Each scene shows the same named points in several views. A view is turned or mirrored, and shifted as a whole, has a little noise and may leave points out.
In the rows, zero is written as 100.

Scene 1
View 1
k_243: [100 103  70 102 108 102  97 106  96 105  94 105  98  79  87  87  93  94
 100  92  97 102  94 106 103 113  93  95 109 100 116  89 112  84]
k_334: [102 104  84 107 103 103  92 105 106  94 107 121  92  97 104  97  81  89
 107 108  97  82  78  89 112 108  85  92 104 109 101  77 112  93]
k_412: [ 94 104  67 111 115 101 116 103 108 115  96 104 108  70 110 106  95  94
  86  87  98  97  88 105 105 101 100  87 110 107 116  90 115  76]
k_667: [ 97 103  88 112 105  95 111 105  91 102  86 103  91  90 102 114 101  99
  96  94  97 109  97 113  99 107 101  97 131 115 112  88 113  96]
k_908: [100 101  85 105 102  96  91 105  86  93  92 106  86  98  86 100  94  97
 103 100  98 102  96 107  99 114  91 101 123 109 107  84 112 100]
k_668: [100 109  60 111 114 105 115 104 126 119 112 114 116  67 121 103  85  90
  86  90  96  79  71  88 113  97  92  83  97 105 112  84 113  71]
k_944: [ 99 102  94 116 102 113  86 107 103  97 105 125  88 110  95  93  83  91
 114 116  81  65  81  87 108 113  93  96  92 115  91  76 110 109]
k_922: [ 89 103  68 123 120 103 127 104 103 127  88  98 110  67 110 111 106 100
  80  80  86  99  96 117  98 104 116  91 113 114 116 100 115  85]
k_202: [ 91  97  84 126 115 110 113 103  98 119  94 110  98  87 107 112 100  97
  92  96  82  82  91 109 102 108 112  95 109 120 102  90 114 100]
k_444: [ 96 104  93 121 106 103 106 105 100  99  95 113  88 100 110 117  92  95
  99 106  90  86  84 100 105 106 103  97 118 124  97  83 112 106]
k_393: [ 97  98  78 106 108 110  88 104  96 107  93 116  97  92  80  79  91  91
 109 100  86  86  92 101 105 118  94  98  94 103 107  89 110  92]
k_588: [ 95 104  76 117 114 102 116 103 104 113  96 107 101  80 111 112  98  97
  88  92  92  92  87 104 104 104 107  89 114 120 109  90 114  90]
k_646: [ 98 101  92 111 103 101  97 107  93  94  93 112  85 105  96 102  93  95
 106 107  94  91  92 102 105 113  94  99 117 113 100  82 115 105]
k_534: [ 97 106  73 106 108 103  98 107  96 108  91 106 100  80  89  93  95  92
  99  93  93 102  94 108 101 113  95  96 108 104 115  92 113  85]
k_709: [ 88 100  76 129 120 114 118 103 108 131  97 112 106  79 110 108  98  96
  87  93  74  78  90 111 101 105 118  90 103 123 104  93 111  94]
k_715: [ 99 109  60 100 110  95 114 105 109 109  99 105 110  64 109 104  91  95
  88  87 105 104  84 101 107 103  89  87 117 100 125  89 118  69]
k_427: [ 92  99  92 119 111 103 109 102  93 110  87 106  88  96 103 111 101  99
  94  99  87  93  96 109  98 107 110  97 121 124 103  87 113 107]
k_306: [101 105  90 101  97  94  89 107  87  85  91 110  82 102  88 101  92  96
 110 106 101 104  93 105 102 113  85  99 125 108 107  83 113 101]
k_101: [103 104 109 100  90  94  79 106  76  74  88 110  65 125  79 102  92  96
 118 118 102 105  94 103  99 118  77 105 135 114  97  75 112 117]
k_177: [107 112  93 102  96  90  92 106 101  77 104 114  80 104 106 112  84  92
 105 114 109  97  77  89 110 107  77  96 129 113 104  72 115  96]
k_619: [ 95 102  76 124 114 112 111 104 118 118 107 119 107  81 122 112  90  93
  88  99  88  71  78  95 109 104 105  87  97 119 102  85 112  89]
k_554: [100  99  83 105 104 105  87 105  92  97  96 115  94  98  81  84  90  92
 110 104  92  89  92 100 104 118  93  98 103 105 106  86 110  96]
View 2
k_243: [104 122 105 124 106 102  79  85  96  95  98 102 103  95  99 114 105 124
 107  93  93 114  98 107  98 108 109  98  93  91  86 104 107 108]
k_944: [ 90  95 103 103  96  93  83 115 100  96 103 115 109 102 115 121  77 112
 125  92 111 119  86 114  98 105 109  99  86  74  81 111  98 107]
k_554: [ 96 115 105 112  94  96  83  98  96  98 100 112 105 101 108 125  88 122
 116  92 107 114  87 114  94 113 103  91  86  83  81 110 105 110]
k_427: [101  97 128 130 106  98  81  98 111  82 105 110 122 112 112 110  75 108
 114  88  98 112 100 115  90  91 114 102  73  78  89 106 102 104]
k_306: [ 99 120 125 134  94 101  83  96 107  88  95 114 120 112 113 104  80 119
 106  88  89 113  89 123  86 109  90  73  73  89  91 100 115 113]
k_177: [ 81 109 110 116  83  90  82 121 100  96  86 112 121 102 114  91  84 117
 117  89  79 127  82 121 105 102  87  76  92  85  98  99 114 112]
k_202: [102  91 118 122 112  99  79  98 107  81 109 105 116 106 108 113  79 107
 119  89  98 113 106 109  98  88 121 118  80  74  89 111  97 100]
k_412: [103 109 111 126 114 101  74  87 100  84  98  97 108  95  96 100 110 115
 114  93  78 117 112 104 109  90 123 117  95  83  97 103 101 101]
k_715: [100 118 107 127 111 100  74  88  95  88  91  94 107  90  92  93 117 121
 109  92  70 121 107 104 113  93 116 109 101  92  97  99 105 103]
k_588: [ 99  99 119 127 111  99  78  96 107  82  99 104 115 103 103 101  93 108
 114  91  85 116 109 106 104  87 120 115  91  82  94 106  99 101]
k_668: [ 91 100  93 107 111 100  74 103  92  87  94  97 105  88  94  94 117 115
 123  93  77 125 109 102 124  83 126 128 112  81  96 104  96  97]
k_393: [ 97 116  99 107 101 100  81  95  93 100 104 107  99  96 105 130  95 123
 115  95 111 114  91 111  96 115 109 101  88  82  78 112 100 108]
k_619: [ 86  86 104 103 102  93  77 121  98  87 100 110 115  99 108 101  86 104
 129  92  91 126  97 110 116  83 119 118  97  68  93 108  91 101]
k_444: [ 89  91 119 118  97  95  81 111 108  87 101 114 122 109 113 105  72 106
 122  89  95 119  94 117 101  91 106  99  83  79  90 103 100 105]
k_534: [104 119 109 124 109 101  79  85  98  94 100 102 103 100 102 116 100 120
 107  94  93 113 100 108  95 107 112 103  88  87  84 106 105 110]
k_101: [ 87 120 125 127  78  93  90 111 109  99  94 124 121 114 126 111  62 116
 112  88 100 115  73 128  82 120  74  55  70  85  86 103 118 118]
k_908: [101 117 120 129  97  98  83  96 104  92  98 110 116 106 111 111  85 119
 109  89  96 114  91 116  88 110  96  83  78  88  86 103 112 111]
k_334: [ 84 106  98 104  92  93  79 117  94  98  94 114 109  97 109 107  90 116
 124  92  95 124  85 112 108 100 102  95  95  78  92 105 102 107]
k_667: [104 107 129 139 107 100  80  94 110  83  97 107 119 108 110 101  85 112
 107  86  83 113 101 115  93  95 105  95  80  87  94 100 108 106]
View 3
k_101: [ 81  81 124  89 131  91  91 115 132 130  86  88 113 100 109 121 114  88
  99 113  96  87  84 112  83  89 118 152  86 114  90  81  96  98]
k_715: [104  96 107 101  78 104  78  93 104  99 103 105 101  95 102 104 102 110
  99 119  98  95  94  64 102  95  91  75  89 115 113 102 122 105]
k_709: [ 97 102  86 107  90 111  67  95  88  86 114  89 105 106 131  83 103 116
 115 111  97  78 110  86 111 115 121  94 104 101 119 101 115 111]
k_393: [ 92 108  99  92 101 105 109 103  97 109 103  87 111 108 116 107  94 104
 105 107  86  99 103 100  95 102 122 105  88 112 110  86 110 108]
k_334: [107 101 107 108  93 100  92  92 103 110 104  83 103 103 110 112  99  96
  94 105  99  89 107  82  93 107 109 124  82 113 102  84 108 112]
k_202: [ 93  97  92 105  99 107  71 101  98  93 110  93 105 104 131  89 108 109
 112 115  94  74 105  90 107 109 121 103 106 108 113  97 113 108]
k_646: [ 92  92 107  98 113  98  82 105 111 108  99  86 108 103 118 107 109 101
 103 112  95  81  97  94  94 100 118 128  93 112 102  88 104 103]
k_588: [ 97  92  98 103  93 104  63  98  99  93 105  96 104 100 120  93 110 110
 108 115  98  80 101  79 104 106 107  96 100 106 112 102 116 109]
k_243: [ 90 100 107  89  95 106  96 101 106 106 100  97 109 100 108 109  98 108
 102 114  89 102  91  88  97  93 107  87  89 111 111  96 116 102]
k_412: [100  97 100  99  84 105  71  94  98  94 106 100 101  97 112  98 104 115
 105 116  97  92  99  70 104 101 100  77  93 110 116 104 123 109]
k_668: [115 110  97 115  67 107  78  80  88  92 114  91  96 102 107  96  96 109
  97 112 103  91 115  58 104 109  97  83  83 108 117  97 120 116]
k_554: [ 92 103 105  93 108 104 103 104 105 112 102  87 110 106 115 112  97 102
 104 107  88  96 100  97  92 100 119 114  89 114 108  84 107 108]
k_922: [ 90  92  91  97  91 109  62  99  98  85 109 104 104  98 124  88 111 121
 116 122  95  83  98  76 109 103 106  69 109 106 120 110 125 105]
k_444: [ 96  97  98 104 110 101  77 104 101 105 106  84 110 106 129  97 108 100
 107 110  96  75 106  97  99 109 123 130  97 107 105  88 103 109]
k_619: [110 104  94 116  80 106  69  89  86  91 115  84 100 105 122  91 101 107
 105 109 101  79 114  74 107 116 112 104  92 107 112  91 113 117]
k_944: [ 98 105  99 107 106 102  90  99  98 109 104  77 108 107 123 103 100  98
 102 106  93  84 111  97  94 109 127 130  91 110 104  81 103 116]
k_306: [ 87  89 115  89 111  97  90 107 121 119  92  95 110  99 110 115 109  97
 102 113  95  92  89  95  90  91 110 124  88 113  99  85 105 101]
k_427: [ 88  86 100  97 111 102  67 108 110  98 104  94 109 101 128  95 115 109
 113 118  97  74  96  96 104 102 119 114 107 106 108  97 109 103]
k_534: [ 90 101 102  89  99 104  93 103 106 104 101  97 109 102 111 104 100 109
 106 113  90  98  95  87  96  93 109  90  93 111 111  99 114 100]
k_908: [ 87  88 110  88 113  98  89 108 118 112  94  92 111  99 113 111 110 102
 104 113  93  91  90  97  93  93 113 115  94 113 103  93 108  99]
View 4
k_554: [ 88  88  78 105  92 113  93  98  96 111  90 109 108 114  92 100 109  97
 102  95  75  87 102  76 101 111 120  90 111  93 107 106  94 110]
k_588: [101  92 102 102 104 106  91  89  91 102 117  98  79  99  98  86  95 102
  88  92  90  93  94  88 101 101 107  94 107 100 109 106 108  93]
k_177: [ 95  85  78 102  88 119  98  98 109 111 113 129 115 108  81  90 105 113
 114 107  81  88  97  96  85 106 112  92 113 109 139 105  95  87]
k_334: [ 86  85  89 106  97 117  98  96 106 115 105 114 106 103  91 101 108  99
 110  95  83  92  99  86  96 110 104  90 111  88 129 106  89  94]
k_908: [ 98  88  80 104  86 107  90  97  98 107 102 111 108 110  87  96 102 102
  94 105  76  82 100  76  93 105 122  92 112 101 111 106 106 101]
k_646: [ 93  89  81 100  95 118  95  99  96 108 100 117 101 115  91  92 104 112
 106  93  77  91  97  90  96 108 120  94 107 109 117 110  96 104]
k_709: [ 94  95 111 103 114 107  95  88  87 103 110  89  63  96 107  86  97 101
  85  74  92  97  92  86 110 106 105  95 100  89 101 108 104 105]
k_306: [ 98  88  73 101  82 114  90  99  98 106  94 121 115 121  84  93 105 109
 102 105  72  82 100  83  91 106 126  93 112 113 115 107 100 102]
k_444: [ 96  90  92  99 101 119  96  95  97 106 105 114  89 107  93  86 103 116
 104  84  88  94  93  98  96 110 112  95 101 108 119 109  96  98]
k_667: [106  93  86 100  96 108  88  93  92 100 108 106  92 110  88  81  92 114
  90 100  83  84  91  89  95 100 122  96 106 117 107 106 114  95]
k_101: [ 99  86  56  96  77 125  96 106  99 109  84 135 121 133  79  89 110 128
 115 104  68  84  99  96  86 109 139  95 108 128 120 111  94 107]
k_534: [ 96  93  88 106  93 102  87  92  90 107 102  99  98 108  92  96  98  93
  87 101  78  83 102  69  98 103 118  91 115  94 102 102 108 102]
k_922: [105  96 111 101 107  95  83  86  83  96 120  83  67  95 100  80  85  98
  72  89  93  89  93  79 105  98 110  95 105  99  96 104 121  96]
k_619: [ 89  89 112 107 113 110  97  89 101 108 118  98  76  87 101  94 101  99
  98  80  93  99  92  89 106 106  94  91 105  82 123 107  96  90]
k_243: [ 95  89  84 105  89 101  86  95  94 106 100 101 102 108  92  97  98  88
  86 106  77  81 104  65  98 103 117  88 116  90 103 101 110 101]
k_668: [ 88  88 116 113 105 101  90  88 103 108 128  93  85  80  97  99  97  82
  93  92  97  91  99  74 102  99  87  87 115  70 126  99 102  81]
k_427: [102  95  92  97 102 114  93  91  89 103 100 107  85 112  96  80  96 114
  94  85  85  91  92  94 100 106 120  97 100 115 105 112 105 106]
k_202: [ 96  95  99  98 109 112  94  90  90 104 104  98  73 104 100  83  96 110
  92  77  89  98  92  91 106 107 112  96 100  98 105 112 105 105]
k_412: [ 99  90 101 106 100  98  89  89  91 102 123  90  86  91  97  90  91  90
  83  98  86  88  96  73 100  99 105  92 112  91 109 102 115  89]
k_715: [101  88 101 113  94  93  82  89  95 102 130  98  94  89  88  94  89  86
  81 110  87  82 100  67  94  96 101  88 119  90 115  97 118  81]
View 5
k_334: [ 92 113 100 107 102  89  98  91 103 109 108  97  99  91 112 106 105 126
  91  95 104  99 103  87 103 111 109 104  91 110 106 111  74 104]
k_243: [ 98 101  90 112  84  90  98 110 107  94 106 102 111  96  97 103  96 113
  95 111 117  83 125  91  89 121 105 103 101  97  98 107  95 104]
k_709: [ 86  88  94  99 110 109 109 115 100  86 122 113 106  82 116  95 120 125
  76  95  94  98 108 109 101 125  91 110 107  81  76 117  97  99]
k_944: [ 84 105 115 106 104  96 109  93  92 111 113 103 102  86 111 101  99 120
  82  92 102 104  94  91 108 109 103  95  98  99 102 106  91 106]
k_667: [ 94  98 101 111  84 109 101 110 108  89  95 100 119  72 112 100 109 113
  97  94  96  94 131  91  91 112 109 101  96 103  85  93 104  94]
k_412: [103  94  80 104  93 100  97 120 115  85 111 106 111  88 108  99 118 124
  88 105 104  85 127 102  92 127 102 117  97  95  82 115  86  98]
k_922: [ 97  84  83  99  94 113 104 129 111  75 112 113 115  81 110 100 123 118
  83 102  98  87 131 110  87 130  95 116 106  85  66 112 101  96]
k_534: [ 95 100  93 111  86  93 100 113 104  91 106 102 113  92 100 101  98 112
  92 107 113  84 123  92  89 118 105 102 100  97  94 105  99 105]
k_619: [ 92  98  90  98 112 103 104 108 106  96 121 109  98  86 118  99 127 133
  79  95  94 100 104 104 104 122 101 113  96  94  87 121  74  99]
k_908: [ 91 104 108 114  84  99 100 102  99  99  95  96 118  80 106 103  93 109
 101  97 107  91 123  84  91 107 109  95  98 107  98  93 103 100]
k_202: [ 87  93 104 102 102 112 109 113 100  90 111 108 108  78 115  99 118 120
  82  94  93 101 112 101  99 118  97 103 102  89  79 107 104  98]
k_715: [104 100  71 103  91  95  91 119 119  85 108 104 112  91 106 103 119 123
  95 109 113  80 138  95  87 126 108 118  90 103  89 113  75  97]
k_646: [ 89 108 115 112  93  99 102  96  98 105  99  97 110  80 110 101 102 116
  95  92  98 100 113  88  98 103 110  96  95 106  99  95 100 101]
k_668: [101  99  72 100 109  93  94 113 115  95 122 108  98  97 112 102 129 134
  83 103 104  89 115 104  98 132 105 124  91  97  89 129  59  98]
k_444: [ 87 106 111 104  99 107 104  98 100 102 103 100 110  76 120 102 113 124
  89  86  91 107 111  91 102 106 105  99  93 104  90 100  93  96]
k_306: [ 92 113 109 117  82  94  97  94  99 106  92  91 114  83 103 106  90 110
 103  98 107  93 125  80  96 103 115  94  95 113 106  92 102 101]
k_177: [ 96 119 105 112  91  96  95  89 106 113  92  88 108  81 115 108 109 123
 105  86  99 104 122  80 103  99 122  98  83 123 108  95  75  91]
k_554: [ 89 108 108 116  92  89 104  96  96 108 107  99 106  92  99 101  90 111
  91 103 112  92 106  88  98 111 105  94 102 102 106 103  96 110]
k_393: [ 90 102 104 111  94  86 106 101  95 102 114 105 104 102  98  99  88 112
  86 107 115  90 105  91  97 113 101  98 106  96 103 113  97 114]

In a view up to two points have been moved. Name them for each view, in the order of its rows, or write -.
view 1: k_944
view 2: k_306, k_619
view 3: k_444
view 4: k_908
view 5: -

Scene 2
View 1
k_104: [ 86  88 112 114  96  88  91 106 110  98 101 100  86 100 109  93 100 105
  99 104  99  97  74 109 102 105  98 101  91 115  95  97  88 112]
k_800: [ 87  89 116 115  97  92  84 104 113  96  99 102  86  96 111  96 105 106
  99 105  99 102  73 112 100 104  93 103  94 119  92 102  86 116]
k_390: [ 94  81 105 108  96  79  80  97 115  86  93 106  95  91 106  97 100 105
 112 102 105 113  70  98 105 100  98 101  72 109  88 103  93 109]
k_63: [ 91  99 120 126  80  93 118 115  98 121 106 108  77 122 104  95  84 110
  91  96  98  73  86 105 110 125 103 101 119 106 104  86  99 120]
k_81: [ 85  98 124 123 100 101  88 109 111 107 105  99  75  97 118 102 115 108
  91 106  97  91  75 125  92 107  87 108 111 129 102 100  86 127]
k_118: [ 92  85  98 108  90  70 102 101 104  75  89  96 105 108  91  90  80 100
 109  93 105 110  76  82 116 103  99  95  72 102  83  96 107  99]
k_405: [ 86 102 124 127  88  94 110 112 101 117 104 101  77 113 110  97  96 112
  88 101  95  80  83 118 100 119  94 107 120 119 104  88  96 128]
k_998: [103  87 102 111  81  75  99 107 104  93  90 115  94 107  99  95  79 109
 113  94 109 104  74  84 115 113 108 100  77  92  94  99 104 106]
k_408: [ 88 107 114 121  84  85 117 108  96 100  97  96  89 113 106  97  96 110
  95  99  98  93  82 111 102 113  90 102 105 121  92  92 108 125]
k_613: [101 102 113 122  83  80 100 106 101 101  90 107  88  96 114 103 102 116
 103 102 100 107  74 112 100 109  91 110  93 120  90  98 106 126]
k_917: [ 75  85 122 118  97 102 103 111 107 115 111  99  71 121 100  88  86  98
  85 100  97  67  86 103 109 118 106 100 115 103 110  92  80 108]
k_297: [ 85  86 107 109 100  82  87 102 109  80  97  93  95  97 103  94 101 102
 102 102 102 109  72 104 103  98  91 102  78 119  85 100  95 106]
k_910: [ 72  97 114 115  94  92 116 109  99  98 104  84  86 123  95  89  84 101
  88  95  96  81  89 106 109 114  98  95 112 117  97  89  96 108]
View 2
k_613: [ 88 111 101 115 113 113  90 101  92 100  86  99 110  90 118 114 125  88
  91  79 108  98  93  95  95 106  88  82  89 109 118  82 101 103]
k_917: [ 94  96  96  98  98 115 102  88 123 106  67 107  98 113  88  90 106 120
  88 126 117  94 100  92  92 105  99  89  84  79 125 104  99 126]
k_800: [ 78 104  92 117 111 118  90 109  97  94  89 105 102  98 101  98 129  94
  87  95 112 102  89 102 104 112  96  82  96 107 117  93 100 106]
k_390: [ 85 113  89  98 114 119  90 108  91  94  92 111 104  92 103 104 134  97
  93 102 111 120  88 112  91 123  95  74  91 107 100  95 111  85]
k_81: [ 77 100 102 136 109 109  99 110 101  98  86 100  98 109 111  86 119  98
  89  88 117  79  93  90 115  96  94  93 102 103 133  86  87 130]
k_405: [ 89  99 105 122 105 113  98  94 108 105  75  96 102 108 111 100 109  99
  90  90 112  79  97  84 104  96  91  89  88  95 136  89  92 130]
k_998: [106 114  99  88 112 113  94  96  96 100  87 112 109  99 116 114 124 104
  94 107 113 118 103 104  71 114  89  72  81  98 105  92 105  86]
k_297: [ 83 105  90 104 107 120  92 103 100  97  87 108 100  96  98 100 127 100
  89 104 114 111  93 105  97 120  98  80  89 103 109  98 107  97]
k_408: [ 89 104 103 111 106 116  91  93 104 106  74  94 110  92 107 114 113  93
  92  86 107  91  96  85  97 108  93  86  80  97 127  85 106 112]
k_118: [ 97 111  89  79 107 123  90  92  99 104  78 103 110  87  99 117 126  99
  92 110 108 123  94 105  77 129  96  73  73  98  99  98 121  79]
k_104: [ 79 104  93 109 108 117  93 105 102  98  84 105 102  98 100  96 126  98
  91 101 114 104  92 100  99 113  98  81  91 103 116  95 106 105]
k_910: [ 90  96  98 104 100 118  94  86 120 110  64  95 105 101  89 104 108 106
  88 108 110  93  97  87  98 110 100  88  80  87 128  96 105 117]
View 3
k_613: [ 88 106  83  90  94 115 109  88  85  98  81  86  67  82 111  88 100  97
 114 102 104 127 110  90 100 104 101 100  97 101  97 120  93  89]
k_405: [ 73 110  92  97  92 108 109 102  84 106  88  69  68  83 123  85 103  84
 101  86 100  96 129  89 106  93  96 104  78  99  84 102  88  94]
k_800: [ 96  98  96  99 100 107  94 108  90 101  90  88  69  90 108  96 109 100
 114  86  95 115 105  86 108 111  95  98  96  99 105 113  87  86]
k_910: [ 90  99  96 101  97 113  93  97  82 107  97  76  70 100 107  88 101  79
 103  89  91  98 125 102 104 100 106 103  82 106  87  75  96  87]
k_81: [ 82 110  95  98  94 102 105 117  89 110  87  76  61  79 118  94 119  96
 109  80 103 104 110  77 109  97  91  92  84  92  97 116  85  91]
k_118: [114  87  90  97 106 122  87  75  88  88 100  98  78 105  84  92  92  95
 118 107  90 131 111 113 101 119 111 106 112 111 105  89  97  82]
k_104: [ 98  99  95 101  99 112  94 105  88 100  93  87  70  91 104  96 108  97
 110  87  95 112 106  92 108 111  96  99  97  99 102 106  87  87]
k_63: [ 69 103  94  99  97 117 107  91  84 101  93  66  76  86 120  80  91  85
  91  93  90  92 138 106 105  94  95 110  84 109  80  94  85  99]
k_998: [ 98  88  89  96 108 125  91  77  87  86  93  91  85  91  99  87  84 106
 103 108  88 124 118 113 103 120  99 111 111 111 102 110  87  91]
k_297: [102  94  96 104 103 113  89 100  89  97  96  91  71  96  97  95 105  98
 113  90  92 116 105  97 106 117 101 101 103 102 106 104  88  85]
k_917: [ 83  93 104 112 105 115  87 103  85 106 101  72  78 103 108  88  99  80
  91  79  81  80 130 114 111 106  98 111  86 110  88  72  85  94]
k_390: [108  90  94  99 107 116  87  93  92  88  95  98  75  95  93  97 103 109
 113  96  95 129  97  98 108 124 100 101 111 103 112 115  88  86]
View 4
k_390: [ 97 110  96 111 119 111 120  95  95 101  85 115  88  76 109 102  92  84
  97  88 105  97  96 108 106 104 105  89 110 111  99 111 102  93]
k_998: [ 92 120  93 102 119 115 118  98  86  86  85  91  94  75  97 108  90  82
 103  80 104  89  88 108 105 110  91  84 127 112  95  91 112  93]
k_118: [109 116  94 101 114 105 125  95  84  92  93  98 106  63 103 116  89  80
 106  65 103  93  92  97  97  99 101  81 108 114  98  99 107  88]
k_104: [ 95 102  93 113 114 108 111  99  96 105  90 116  96  92 107  98 105  88
  95  96 114 102  98 102 104 101 103 102 100 110 101 109  99  95]
k_917: [ 92 100  89 104 116 109 100 112  77  87 102  80 119 115  83 100 123  97
  99  98 133 104  81  90  92 101  92 112  89 113 101  73 119  99]
k_63: [ 86 110  95 114 103 110  86 103  75  78 107  79 103 117  89 100 120 101
 104 103 122  94  81  98 105 106  79 110 131 117  96  68 115  97]
k_910: [103 105  93 109  98 103  94 101  75  89 112  90 115 106  93 106 121  99
  98  86 121  99  86  92  95  95  96 107 101 119  98  77 109  94]
k_800: [ 95 101  96 120 108 107 102  96  94 104  97 117  90  97 110  98 105  90
  96 100 115 102  95 105 104 102 104 104 112 111 100 104  98  96]
k_613: [ 96 111  99 121  99 108  92  85  85  94 103 110  87  91 111 103 102  94
 102  95 102  93  94 108 114 105  96  98 139 119  98  95 100  94]
k_297: [101 103  94 111 113 107 110  97  92  98  93 108  97  86 104 104 102  86
  98  89 111  99  96 102 104  99 102  99 104 113  99 104 104  92]
k_408: [102 104  97 117 100 104  95  97  83  94 110 102 103  97 106 102 111  96
  97  91 114 100  92  97 102  97  96 103 117 117 100  88 104  96]
k_81: [ 92  95  96 130  97 105  80  94  90 103 106 119  90 116 111  92 118 103
  92 118 119 104  96 105 109 100 101 117 119 114 104  98  94 103]
View 5
k_408: [103  99  85 104  90 112  86 112  88 113 102 107  95  94  80 100  98  90
  89 107  99  94 110  96 101 111 102 118  87  96 102 103 107  94]
k_800: [ 96 102  82  87  91  90  99  97 100 119 104 103  99 105  97 116  93  90
 100 102  89 102 116  96 103 110  87 111 108  97 107 106 105  87]
k_613: [ 96  93  89 104  95 109  94 105  97 128 100 101  94 103  81 103  96  87
 101 110  87  87 117  92 107 114  93 121 101 100 108 101 111  97]
k_910: [108 112  83  91  79 105  86 117  91  97 112 115 100  81  92 103 103  95
  81 101 106 111 112  96  98 103 113 107  83  99 100 110  98  88]
k_81: [104  91  85  86  98 104  93  99  93 117  98 110  98 108  84 127  86  88
  92 109  96 114 112 105  94 118  80 123 109  85  97 104 108  80]
k_998: [ 85 111  90 100  85  89  93 110 118 120 106 101  95  91  89  91 118  80
 108  97  81  81 120  82 116 105 103  95  97 112 113 100 102 110]
k_390: [ 82 111  82  92  86  79 101  97 108 127 108  92 101 106 109 102 101  91
 114  98  83  83 126  90 112 102  93 102 106 110 114 105 104 100]
k_297: [ 90 111  82  88  83  83  97 104 103 114 111 100  99  99 104 105  96  91
 104  99  92  97 120  93 109 104  98 104 103 103 107 107 101  94]
k_104: [ 95 104  84  88  89  92  96 103 101 116 107 105  99 100  97 113  98  88
 100 102  92 102 118  96 105 108  92 109 104 100 104 105 103  87]
k_405: [111  97  91  92  93 120  84 114  94 108  99 120  97  90  73 117 103  87
  82 105  99 112 105 100  96 120  92 117  94  87  95 106 106  86]
k_63: [111 104  94  93  89 122  80 123 105 101 103 126  94  77  66 106 118  81
  80 104  99 113 102  93  98 116  99 107  90  94  96 102 103  95]

In a view up to two points have been moved. Name them for each view, in the order of its rows, or write -.
view 1: k_917, k_297
view 2: k_81
view 3: -
view 4: k_104, k_408
view 5: -
